A landscape with many valleys, sampled at points; each row gives a point and its height.
From any point a ball rolls to the lowest of the 2 points nearest to it. It stops when none of these is lower. Distance is the straight distance between rows; heights are no part of it.
j664 h=41.6: [ 86 148 133  99 141 119  80 135 138 127 111 113 158 102  92 103 163 108
 204 117  69 143]
j402 h=62.3: [ 92 146 136 115  88  82 116 178 142 157 121 123 136 185 101 132 179 109
 204 142  83 176]
j177 h=55.3: [198  64  70 124 149 178 162 109 125 103  95 144  91  82 178 125  98 145
  95 102 124 113]
j776 h=21.9: [143  91 159 110 143 111 116 110 118 158 123 136 116 151 144 181  91  86
  89 147 158  96]
j49 h=55.6: [142 135 126 122 134 139 185  91  78 141 134 170  55 171 148 142 117 133
 126 161 179  61]
j273 h=27.6: [130 119 169 123 127  96 109 137 136 168 115 137 125 156 136 176 120  89
  90 153 132 120]
j656 h=83.6: [113 133 138 141 108 108 163 121 123 131 147  86 166 154  92 115 152 144
 138 109 134 126]
j521 h=21.5: [163  72 117 105 138 167 122 100 157 121  74 123 109  87 175 168 102 132
  97 131 141 109]
j731 h=82.9: [125 115 150 139 112 111 139 123 125 151 144  76 189 135  75 116 152 133
 147  87 107 153]
j281 h=30.6: [128 131 135 155 136 109 132 136 114 188 101 141 124 142  86 134 183  92
 113 162  97 139]
j430 h=46.9: [135 113 122 150 127 127 151 104 119 139 131 126  55 139 143 141 141 164
  99 150 145  84]
j528 h=84.6: [112 165 116 148 114 109 159 134 138 105 146 108 161 167  94  81 147 131
 132 112 145 156]
j240 h=67.1: [106 154 125 104 119 105  76 153 153 136 104 131 130 133 123 111 135  99
 158 164  84 176]
j489 h=73.4: [114 138 127 119 125 131 101 133 145 123  80 145 102 119 144 139 156 106
 106 170  91 143]
j295 h=75.7: [126 139 101 129  94 152 117 137 159 104  83 127 100 118 171 158 149 143
  95 167  81 151]
j428 h=41.4: [115 141 184 111 106 114  99 148 110 199 120 157 120 184 130 182 169  82
 151 155  92 125]
j160 h=86.9: [107 161 119 130 128  77 137 150 138 131 109 123 137 175  88  93 145  80
 139 142 147 176]
j37 h=15.9: [144 138 111 131 148 116 166 131 106  92 153 130 125 145 120  80 119 114
 112  94 144 111]
j324 h=56.4: [159 105 108 142 156 132 162 105  87 129 164 126 103 111 118  93 136 158
 126  97 120  79]
j222 h=52.5: [149 107 114 147 138 130 192 127  74 137 189 126 111 140  96  95 150 174
 151  72 140  82]
j73 h=52.9: [ 99 108 180 129 101 104 140 137  96 181 120 115 156 202  59 180 152  75
 180 114 140 132]
j300 h=29.4: [124 110 143 115 149 111 154  94  88 160 126 150  94 174 146 191  92  93
 109 164 189  77]
j192 h=59.0: [ 84 142 154 114 104  90 129 149 128 153 117 113 141 208  85 139 153  89
 187 121 122 168]
j506 h=43.1: [104 158 170  85 128 141  45 153 153 136  92 164 130  99 165 141 151 108
 198 119  57 141]
j972 h=35.9: [113 152 130 126 130 165  90 116 142 107 107 124 137  61 135 129 158 147
 133 129  81 127]
j812 h=72.5: [116 166  51 130 114 167  88 141 168  74  96 128 143  93 152  92 110 127
 126 171  96 202]
j908 h=80.8: [123 140 139 161 122  94 177 146 138 135 134 135 115 172 115 138 153 144
 106 148 161 135]
j485 h=28.1: [170  96 119 122 114 171 111 121 181 117  74 117 138  81 174 164 100 130
  84 143 118 156]
j748 h=56.2: [ 82 134 173 127  99  89 144 162 124 163 121 120 163 224  85 182 152  98
 174 120 149 154]
j320 h=31.1: [ 91 162 103 113 134 152  69 135 147 100  95 127 148  55 130 112 148 127
 172 134  63 154]
j821 h=42.7: [143  84 137 112 157 103 150 107  92 125 167 129  98 159 133 135  74 139
 141  82 179  68]
j344 h=46.3: [136 132 117 107 154 191 108 100 136  89  82 134 141  26 138 113 127 133
 126  96 107  99]
j857 h=59.1: [166 123  59 148 130 147 183 158 104  90 190 134  94 121 156  86 103 187
  87 106 150 119]
j643 h=84.2: [116 141 138 149 113  92 202 149 128 141 122 137 161 195  68 126 156 106
 143 129 171 162]
j856 h=39.7: [150 125 117 109 149 163 154  98 109  83 112 149  90 132 152 110 114 113
 104 111 129  88]
j432 h=41.5: [112 133 153 100 163 158  94  86 126 104  91 122 140  67 127 120 128 118
 149 104 119  88]
j995 h=73.9: [124 159  55 127 119 199  93 141 160  75  64 128 162  58 156 125 115 139
 138 157  87 192]
j570 h=24.3: [114 133 154 127 132 101 174 113 105 110 143 141 123 199 111 139 120 102
 134 125 203  82]
j350 h=25.3: [102 129 199  79 137 135  65 103 139 130 112 130 136 112 136 156 132  90
 165 117 113  98]
j111 h=65.6: [153  91 175 137 146 123  99 114 130 183 130 120 128  92 117 160 138 143
 113 130  94  87]
j502 h=44.4: [159  90 116 126 141  93 170 133 114 140 142 148  98 162 156 145  68 137
  77 130 194 115]
j816 h=41.8: [159  99 140 162 146 105 165 106  96 189 143 131  92 145  97 155 131 138
 115 133 148  81]
j391 h=45.5: [ 90 138 154 112 130 120  96 110 137 114 117 103 151 133 105 110 154 103
 181 106 102 129]
j2 h=79.4: [110 155 126 160 101 108 155 153 153 124 120 130  92 152 137 138 161 162
  92 160 127 125]
j182 h=61.6: [146 150  84 149 122 138 187 155 107  79 196 133 135 129 132  68 128 175
  98  99 146 119]
j907 h=66.9: [111 142 118 122 125 137 107 116 162  78 122 108 131 111 152 114 133 135
 104 138 122 130]
j219 h=48.0: [109 143 173  96 103 146  48 154 165 126 116 133 140 104 174 156 142 133
 142 125  67 148]
j529 h=49.6: [145 117 121 107 144 144 165  88  70 118 116 161  73 154 154 128 110  98
 100 139 157  63]
j174 h=71.2: [105 176  72 137 111 146  98 129 146  83 134 111 163 123 136  80 122 114
 126 166 120 194]
j227 h=40.5: [133 112 160 164 136  96 135 128 129 173 161  94 130 140 117 144 138 160
 102 125 127 117]
j202 h=13.5: [159  77 135  92 137 135 122  91 136 140 102 127 103 121 174 167  87 119
  98 135 159 106]
j860 h=37.6: [123  98 164 113 147 108 119  97 115 126 152 107 114 145 139 144  97 120
 130  99 154  77]
j987 h=38.7: [129 112 166 142 124 102 104 126 145 145 163  87 160 119 128 142 126 151
 123 123 117 120]
j649 h=85.5: [108 167 130 132 125  97 170 140 123 119 130 119 165 191  78  93 128 100
 146 112 174 167]
j880 h=51.3: [185  69  88 115 148 154 166 108 107 118 117 150  69 117 174 137  83 137
  86 106 141  99]
j414 h=80.6: [112 169  86 131 113 134  70 137 146 152 152 117 181 100 100  67 120  97
 171 162  96 223]
j322 h=36.8: [132 119 190 127 104 108  78 141 169 150 153 103 140 131 158 164 113 141
 101 129 120 141]
j848 h=48.8: [103 129 178 132 111 109 120 128 101 181 124 124 138 193  92 174 171  90
 162 144 125 107]
j895 h=41.9: [148 108 139 144 146  81 184 148 119 138 168 154 116 177 122 142  79 129
  97 119 230 115]
j12 h=48.9: [163  91 117 157 145 112 215 137  79 161 178 142 108 145  71 120 138 168
 161  67 171  98]
j246 h=70.1: [ 99 150 119 104 124 118  80 155 149 140  84 157  89 116 136 129 153 100
 156 170  57 157]
j15 h=34.7: [137 131 162 117 102 129  80 141 177 132 117 116 144 113 176 150 108 131
  87 149 104 163]
j293 h=34.5: [104 140 173  84 149 166  59 116 142 112  81 133 136  62 146 143 129 102
 160 109 107 106]
j670 h=33.8: [101 148 141 132 127 102 150 107 116 109 127 121 107 182 117 124 152 119
 141 130 150  95]
j355 h=39.0: [131  99 145 135 149  86 188 132 116 141 179 142 119 179 111 157  90 144
 147 104 231  82]
j100 h=27.3: [165 131  96 123 146 159 157 126 100  80 147 144 112 119 137  63 110 117
  92  86 128 108]
j132 h=33.3: [114 113 150 119 141 104 192 126  89 127 171 157 132 201 100 163  98 101
 164 108 231  68]
j220 h=81.9: [128 136 141 162 125  94 188 150 131 134 161 125 153 172  96 120 129 155
 129 110 196 131]
j852 h=69.6: [128 152  72 145 109 181 108 109 142  76 155 115 182  77 156  90 103 146
 103 141 128 162]
j641 h=64.9: [ 98 158 137 115  98  84  92 173 158 136 133 124 130 169 127 116 152 108
 165 148  92 192]
j487 h=52.3: [174  99  98 115 152 115 166 150  84 112 189 144  82 133 148 100  78 154
 111  76 175 113]
j119 h=82.1: [121 140 126 134 112 118 113 137 138 139 142  89 199 119  89 102 151 118
 144 117 100 180]
j138 h=33.7: [134 112 191 104 123 104  93 136 108 197 111 157 118 153 137 190 138  83
 120 166 111 125]
j868 h=32.2: [116 114 185  97 139 126  84  97 129 110 123 101 142 121 133 143 109 102
 134 111 132  97]
j325 h=63.4: [110 155  98 145 115 127 170 130 136  83 188 112 140 135 140  84 125 194
 107 110 149 117]
j440 h=36.9: [ 95 155 147  85 130 134  51 141 154 118 108 138 148  78 121 117 143 116
 204 122  74 152]
j226 h=50.8: [119 143 178  99 115 118  54 145 154 144 131 119 169 113 132 144 134 108
 149 110  87 157]
j78 h=77.6: [130 137 109 149 104 138 157 127 156  91 101 126  94 141 170 127 140 154
  74 155 120 142]
j615 h=40.8: [118 150  98 136 144 182 101 119 133  94  98 125 178  24 121 105 129 153
 130 113  92 130]
j751 h=59.2: [181  89 104 137 153 169 149  96 125 127  96 142  98  69 145 131 125 135
  98 120 113  91]
j91 h=79.3: [103 172  84 119 129 152  74 141 153 118 122 129 181  61 107  78 112 108
 167 156  91 197]
j673 h=51.0: [142 109 108 132 130 125 184 107 114 131 124 165  49 159 166 154 113 169
  94 155 172  93]
j166 h=32.0: [151 113 134 116 113 129 104 127 174 124  86 129 122 119 176 165 110 108
  77 165 115 156]
j338 h=37.2: [150 105 164 161 145 112 153 123 101 200 114 132 119 143  88 159 156  95
 104 149 122  98]
j949 h=56.0: [169 104  72 122 142 137 164 171  93 104 206 157  66 128 167  96  88 193
 105  81 166 124]
j942 h=65.2: [105 150 122 146 113 129 143 118 139  91 150 105 125 133 144 104 138 162
 106 129 124 114]
j266 h=68.5: [150 130  97 130 115 166 113 118 156  82 123 109 154  94 163 105  99 147
  88 134 119 156]
j79 h=37.5: [140 144 109 158 133 119 123 147 128 143  94 147 135 106 102 108 175 116
 107 159  84 150]
j791 h=48.1: [166  95 121 109 166 102 151 141  77 124 196 145 103 155 127 109  65 144
 135  50 198  95]
j476 h=43.0: [133 114 141 159 125 116 141 109 126 150 138 110 100 123 135 140 149 158
 102 135 105  99]
j833 h=47.4: [170  90  97 130 130 125 155 120 137 115 126 136  95 134 174 130  71 148
  71 115 160 128]
j367 h=83.0: [114 117 160 150 110 101 210 140 129 157 132 123 155 189  66 151 143 137
 154 116 204 129]
j874 h=70.4: [103 177  57 151 109 181  85 106 139  75 154 115 181  99 144  67 108 137
 124 152 124 197]
j696 h=62.1: [168  95 118 140 142 168 113 115 144 143  87 125 116  46 143 153 129 151
  98 130  92 108]
j41 h=77.5: [ 83 174  68 128 120 186  57 158 136 114 115 136 190  27 117  91 118 146
 189 155  84 184]
j148 h=81.4: [109 162 102 144 101 131  93 134 136 132 163  95 202 106 103  81 140 123
 140 150 105 202]
j378 h=40.9: [ 76 147 166 119 115 109 118 108 119 112 120 100 129 184  99 127 169  99
 179 116 132 106]
j260 h=75.8: [107 164  61 140 119 196  72 166 152 109  97 141 162  38 132 115 113 145
 167 182  66 211]
j321 h=45.3: [150 100 122 167 142  98 190 129  88 168 161 144  81 153  91 140 139 176
 143 118 180  84]
j167 h=60.0: [152 115 114 143 158 157 144  96 113 126 129 126 114  76 114 112 154 139
 111 112  93  89]
j499 h=63.9: [145 107 161 145 131 152  88 131 145 157 103 118 132  59 142 161 142 148
 101 140  77 119]

Call two points neighbours if one is among the 2 nearest of the other. Go from one point of each pair to the other, from neighbour to neighbour, staying as low as possible. Name the highest point that can't be avoided.
j440 and j570 | j391
j350 and j440 | j344
j281 and j350 | j167
j37 and j776 | j49

For each start below, name the point where the ball stops.
j177 | j570
j167 | j281
j476 | j202
j942 | j350
j528 | j350
